A landscape with many valleys, sampled at points; each row gives a point and its height.
A ball rolls from a point to the lowest of its 6 nearest points, and stops where none of them is lower. Distance is the straight distance between rows; heights are no part of it.
lok: [173 135 149 133  81 194 155 114 187 107 139 120 119 140  53 148 185 173
  48 152 134 121  63 163 109 173 116  96 115 158 138  69]  (h 553)
Gapo: [118 105 123 127 135 113 115 120 136 147 124 129 109 124 164 110 102 125
 152 138 124 142 127 139 128 115 114 132 125 119 125 148]  (h 671)
runu: [129  97 135  99 151  95 101  83 162 140  97 109 138 166 175 146  81  89
 155  92 152 125 159 129  69  89 169 131  90 155 147 143]  (h 613)
Selem: [104 104 111 132 143 113 112 144 124 149 144 129 115 107 143 107 118 128
 164 122 125 136 145 123 141 120  97 154 140  95 122 144]  (h 647)
Kode: [142 141 133 122 124 157 139  86 148 122 152 120 152 151  98 135 121 149
 104 167 131 142  91 176 117 135 128 109 141 164 138  84]  (h 374)
tobik: [114 147 113 142 121  85 106 195  93 128 127 140 104  92 132  86 156 120
 174 126 114 135 165  74 181 138  95 147 167  65 101 171]  (h 751)
Zikif: [137 132 138 174 117 112 124 168 106 119 161 147 104  85 109 104 187 146
 104 123 109 126 116 106 166 143 115 129 168 115 116 128]  (h 424)
rinuv: [ 84 104 106 109 165 106 106 192  91 152  93  94 138 103 175 103  84  63
 196  95 124 122 206  89 156 101 131 162  90  85 122 179]  (h 192)
fes: [151 157 155 174 108 132 121 200  85  98 142 158  73  83 105 125 206 166
  61 108  80 128  98  78 191 160  90 125 153 121 129 111]  (h 701)
Zat: [140 136 136 117 125 168 145  49 162 104 136 135 162 173 104 161  99 155
 104 167 158 117  93 181  72 143 151 117 125 171 136  85]  (h 232)
sovar: [121 124 148  95 154 139 156  53 155 117 103 143 166 183 140 168  77 127
 121 126 180 114 142 163  62 118 175 103  99 169 146 122]  (h 349)
beze: [113 100 118 119 152 113 105 142 133 146 106 116 129 119 176 108  86 105
 183 104 126 135 164 126 127 103 106 148  99 100 112 145]  (h 213)
dus: [136 145 125 156 124 147 149 155 119 133 163 139 114 103 105 125 187 145
 103 145 110 123  91 113 172 146 113 114 165 142 129 122]  (h 423)
vevi: [ 88 123 104 117 168  86  99 224  61 143  86 105 131  87 168  72  99  66
 187  93 101 128 208  83 159 110 132 191 116  71 103 210]  (h 352)
dade: [114 121 121 153 135 103 126 154 112 149 149 139 108  89 139 100 150 131
 159 134 113 139 145  99 158 134  93 137 160  78 114 149]  (h 78)
duse: [153 152 141 128 107 168 148  59 155 115 137 126 163 167  91 151 110 156
 109 169 138 134  93 179  88 130 141 108 133 158 139  90]  (h 235)
Paka: [124 144 114 161 121  90 112 180 105 130 139 150 106  83 131  93 165 123
 163 125 107 141 162  77 173 145 101 144 168  67 109 165]  (h 728)
befiv: [134 142 129 177 121  91 101 181  87 120 138 155  86  78 118 105 195 140
 125 118  93 140 122  69 177 152  91 127 159  88 105 151]  (h 516)
vegak: [117  95 114 105 147 105  93 141 117 140  99 101 150 134 185 129  82  82
 185  89 113 119 186 102 119  81 135 142  88 110 121 153]  (h 199)
Sulat: [121 119 132  88 155 106 151  60 163 124 101 124 150 180 156 169  80  93
 131 103 173 105 165 149  58 101 179  94 104 170 147 142]  (h 351)
raso: [105 107 119 125 138 113 118 107 136 141 135 122 119 135 162 125  91 129
 142 125 129 145 120 143 115 107 134 144 118 131 145 136]  (h 420)
muni: [108 100 110 108 146 103 105 143 124 144  88 109 137 123 180 113  82  92
 183  92 135 123 177 114 122  90 133 150  88 100 119 153]  (h 182)
Pubun: [169 147 153 147  87 173 166 163 112 120 147 156 122 120  61 147 206 167
  55 129 115 126  83 126 151 160  97 107 142 152 130  85]  (h 654)
zok: [103 102 105 110 151 115 101 154 116 138 105 105 142 120 172 107  89 104
 186  98 126 128 179 105 127  91 116 151  97  92 108 168]  (h 134)
Zer: [103 120 102 139 127 101 114 184 100 136 126 144 116  89 148  91 138 116
 184 126 126 134 169  93 168 124  97 156 153  72 106 168]  (h 360)
batu: [141 139 132 156 113 132 140 166 102 119 163 144 105  96 101 122 204 147
  91 127 109 120  98  98 179 147 110 118 167 138 119 102]  (h 431)
nivu: [114 125 126 102 142 119 131  73 148 138 108 121 141 165 168 146  80 126
 126 117 157 122 136 149  86 112 166 118 111 163 149 126]  (h 290)
kilum: [157 137 137 123  84 184 153  60 195  87 149 130 124 165  56 158 147 157
  71 170 143 126  40 186  81 169 141 113 124 155 131  65]  (h 469)
Tal: [105 147 107 149 125  81 117 200  82 131 124 152 121  84 139  82 141 111
 181 123 110 142 184  65 194 133 100 152 159  63 102 172]  (h 663)
rata: [100 105 109 104 152 105 105 169  91 147  98 105 137 101 174  95  85  83
 195  94 117 130 187  99 145 105 113 157  94  95 108 170]  (h 163)
Vud: [143 155 144 183 112 100 101 188  77 119 137 153  89  75 107 112 203 148
  87 115  89 143 109  65 180 164  98 127 160  93 109 140]  (h 594)
pud: [ 85 110 104 104 160  95 107 207  86 148  94  98 133  94 177  91  87  68
 200  89 120 125 198  94 150 104 124 178 114  90 108 196]  (h 200)
gur: [102 141  96 133 136  87 113 212  87 133 123 137 114  88 147  70 128  99
 186 122 113 142 193  76 188 135 106 171 153  64 104 185]  (h 454)
Teza: [120  89 127 102 145  95  83 111 136 135  81  97 154 153 187 148  83  80
 170  90 138 117 175 115  91  81 160 141  87 127 129 159]  (h 359)
vok: [159 143 141 146  93 177 154 147 140 127 162 134 134 119  79 136 194 154
  87 150 122 123  87 138 138 144 111 103 150 152 132  87]  (h 598)
Lilad: [149 186 154 178  92 131 121 215  67  80 138 160  67  84 100 122 191 177
  33 103  64 128  73  99 219 176  69 140 139 118 127 102]  (h 683)
zuler: [128 135 128 135 121 151 143 117 130 141 165 118 125 118 110 125 141 143
 121 157 130 137 107 156 131 136 130 117 134 162 132 111]  (h 422)
pege: [116 111 120 138 134 112 127 138 133 154 150 127 111 101 139 114 132 142
 142 137 121 135 126 134 139 135 115 135 131 100 131 128]  (h 618)
Fad: [ 94 120  98 109 150  98 110 197  88 150 116 115 128  95 162  96  96  95
 204 103 115 133 191 100 155 119 117 166 122  77 111 176]  (h 187)
sepap: [126 121 129  90 149 111 126  69 154 133  99 131 147 179 167 156  83 104
 130 111 163 117 158 145  77 110 169 117 100 174 154 139]  (h 135)
seb: [156 145 139 121 116 171 146  34 168  89 133 128 159 172  70 161 110 151
  94 168 151 121  73 184  62 162 164 119 132 162 142  81]  (h 310)
mifak: [108 106 104 123 141 110 116 165 115 150 112 121 129 101 170 105  99 101
 193 111 121 132 179 103 140 107 112 160 106  83 112 154]  (h 168)
mitum: [125 120 111 156 136 112 135 138 111 142 165 139 104  90 122 105 176 139
 137 140 114 129 115 110 164 131 119 137 160  98 117 146]  (h 410)
dukad: [118 142 124 127 125 145 134  96 138 125 150 121 134 140 135 130  99 140
 123 160 144 138 103 167 129 130 135 114 135 154 142 107]  (h 234)
ris: [113 104 135  97 152 103 117  81 155 133 107 120 137 162 172 154  82 100
 132 106 153 120 154 145  80  98 174 128  92 159 159 129]  (h 433)
Moto: [160 155 148 158  97 162 150 163 115 120 159 153 113 107  93 139 204 158
  60 119 104 130  96 112 168 151 109 106 153 150 130  94]  (h 577)
Bakep: [160 144 144 134 107 168 150  88 159 118 161 114 145 148  75 148 140 150
  92 171 128 133  74 173 104 142 127 100 135 155 131  76]  (h 483)
veg: [107 101 127 115 153 105  92 119 142 147 102 103 142 142 175 130  82  91
 158 100 125 132 157 122 103  87 138 136  95 113 129 149]  (h 350)
rapul: [130 139 127 118 131 170 143  76 146 120 140 124 154 165 115 137 104 146
 113 152 143 141 101 166 107 130 138 105 126 159 140  93]  (h 144)
Ruvo: [158 139 145 128 100 186 152  77 166 102 147 120 147 156  56 145 148 152
  73 169 133 127  59 160  99 162 135 109 132 157 136  74]  (h 489)
podod: [118 103 131 102 149 101 115  95 146 147 109 114 126 155 176 136  86 111
 151 105 134 133 150 140  91  91 155 137  93 136 140 138]  (h 412)
pedu: [175 147 156 134  99 178 158 131 144 118 147 139 124 133  62 146 197 165
  59 145 122 124  82 153 124 154 110  97 136 153 124  83]  (h 682)
tus: [141 136 134 113 130 160 148  61 154 106 132 135 154 176 112 158  83 149
 104 161 160 134  99 172  90 131 157 106 124 160 130 102]  (h 201)
gunot: [124 130 120 141 128 133 137 127 123 144 159 128 120 111 127 116 154 147
 124 149 121 131 107 142 144 126 124 128 145 133 131 121]  (h 411)
nolam: [165 138 143 141  83 185 154 110 165 127 148 127 137 136  60 137 170 166
  77 158 123 126  70 168 125 153 117  97 141 151 135  71]  (h 692)
mov: [167 151 152 153  89 182 160 164 111 112 154 160 110 113  70 153 207 177
  52 116 113 119  80 115 159 156  92 101 150 148 123  80]  (h 743)
foluk: [112 107 126 122 148 103 103 113 149 136 104 110 114 141 168 127  76 108
 156 116 133 140 144 130 115  95 130 142 102 117 127 144]  (h 406)
lavod: [159 136 135 125  96 180 156  50 178  89 140 125 142 167  64 158 124 153
  80 177 151 127  68 182  82 165 146 118 139 165 146  81]  (h 402)
dun: [149 178 150 190 104 122 109 206  64  91 133 160  74  78  94 118 194 170
  42 111  76 126  78  86 197 177  79 132 150 109 128 118]  (h 659)
tufun: [157 142 132 128 102 166 157  64 168  96 137 123 143 165  65 156 131 159
  89 171 142 127  64 183  90 155 142 115 123 157 140  72]  (h 417)
sones: [154 142 143 142 110 164 153 151 124 141 157 132 126 113  89 139 188 159
  89 142 119 121  97 132 154 150 119 102 155 151 125 109]  (h 463)
Vode: [109 105 114 125 145 108 116 119 132 151 121 116 122 129 162 131  91 118
 154 121 129 136 143 138 115 110 121 153 109 115 135 152]  (h 451)
lib: [134  77 146  87 162  76 121  66 162 145  81 114 153 186 157 156  98  64
 170  95 166  88 177 126  54  75 203 114  96 151 154 169]  (h 586)
Guli: [ 99 117  96 119 152 112 118 190 112 143 108 124 126 105 162 104 104 103
 194 111 130 134 185  94 156 112 111 157 110  75 106 166]  (h 188)
Dofu: [153 131 146 132  85 177 155  83 189  98 140 127 123 164  57 152 162 154
  70 173 139 125  48 181  93 166 145  92 119 157 127  63]  (h 495)
vel: [ 92 125 102 122 134  99 123 198  87 139 121 128 130  92 159  82 110 101
 196 117 112 137 185  90 169 114 112 153 135  64 104 176]  (h 215)
Puf: [157 163 148 158  95 147 146 190  97 111 148 162  93 101  97 139 203 163
  44 112  97 120  83  98 184 161  89 112 158 139 121 107]  (h 894)
Tuto: [131 138 140  96 149 142 153  50 159 114 112 147 166 183 132 173  83 130
 115 139 164 121 135 166  66 125 168 108 113 170 144 121]  (h 280)
teti: [110 127 115 122 127 127 134 102 142 141 143 122 118 132 143 128 109 143
 127 146 137 132 102 157 137 117 136 120 134 146 149 119]  (h 318)
revub: [134 127 133 151 119 134 147 149 110 152 166 135 107  96 105 115 175 141
 115 133 117 132 112 128 159 144 123 124 166 129 124 119]  (h 421)
vif: [136  78 135  99 155  81 103  90 143 143  82 101 153 170 166 152  93  73
 184  90 157 103 182 118  66  71 181 127  92 144 144 170]  (h 595)
Mivu: [126 140 136 104 139 147 142  66 145 121 120 129 151 178 142 149  78 137
 125 150 153 137 133 166  79 126 159 109 128 165 145 118]  (h 227)
mib: [ 91 125  96 117 148  92 112 214  81 136 108 125 119  86 155  75 122  89
 191 104 109 131 194  73 173 124 111 168 140  61 106 194]  (h 289)
pafut: [ 98  97 106  94 163  99  99 160 110 143  80  93 157 120 182 119  81  77
 202  87 128 115 191 102 128  90 136 150  77 107 115 163]  (h 185)
Keme: [115 139 133  99 148 132 142  60 154 126 106 131 143 169 148 162  72 135
 120 133 170 130 129 165  87 111 162 120 110 172 150 126]  (h 262)
meder: [119  98 139  82 151  99 134  60 161 134  87 118 153 188 165 169  78  80
 135  93 173 102 161 139  57  99 188 110  98 162 156 142]  (h 398)
kom: [135 143 133 132 117 161 150 107 137 139 165 126 147 134  95 133 147 149
 103 163 129 131  91 150 131 130 125 101 146 154 134  92]  (h 783)
Mig: [121 133 120 110 133 124 129  72 153 139 129 127 140 150 150 139  76 135
 127 140 145 133 127 156 107 125 148 120 122 161 140 116]  (h 244)
Sekup: [144 142 142 111 135 152 144  39 160 117 126 140 160 176 112 165  77 148
 104 161 160 119 121 165  68 135 158 125 122 153 139 100]  (h 233)
mepof: [147 133 138 141  98 173 158 111 149 124 159 120 137 126  77 133 173 163
  95 155 128 125  87 146 136 150 110 106 146 158 128  92]  (h 778)
Zuk: [132 130 128 161 110  99 103 168  88 126 145 143  94  88 120 107 177 131
 140 127 101 138 128  87 180 138 100 143 171  92  99 152]  (h 561)
Nop: [139 162 144 183 113 109  90 210  62  92 126 147  79  70 105 108 205 156
  73 119  76 125 107  76 193 161  82 137 155 104 113 126]  (h 623)
zotas: [107 126 123 103 141 118 119  87 148 133 111 115 133 158 161 137  82 121
 138 132 144 131 124 144 102 108 156 115 106 157 148 141]  (h 270)

Where does a ball stop that starts at each point below?
dus | rapul
mepof | dade
Tal | zok
dun | dade
Moto | dade

Call two points neighbours if one is among the 6 nearest of the other. Go from one point of each pair to the other, from neighbour to neighbour, staying as low as possible. Name the highest point that can't be avoided.
sepap and dade | gunot
dade and zok | Zer
sepap and rapul | Keme
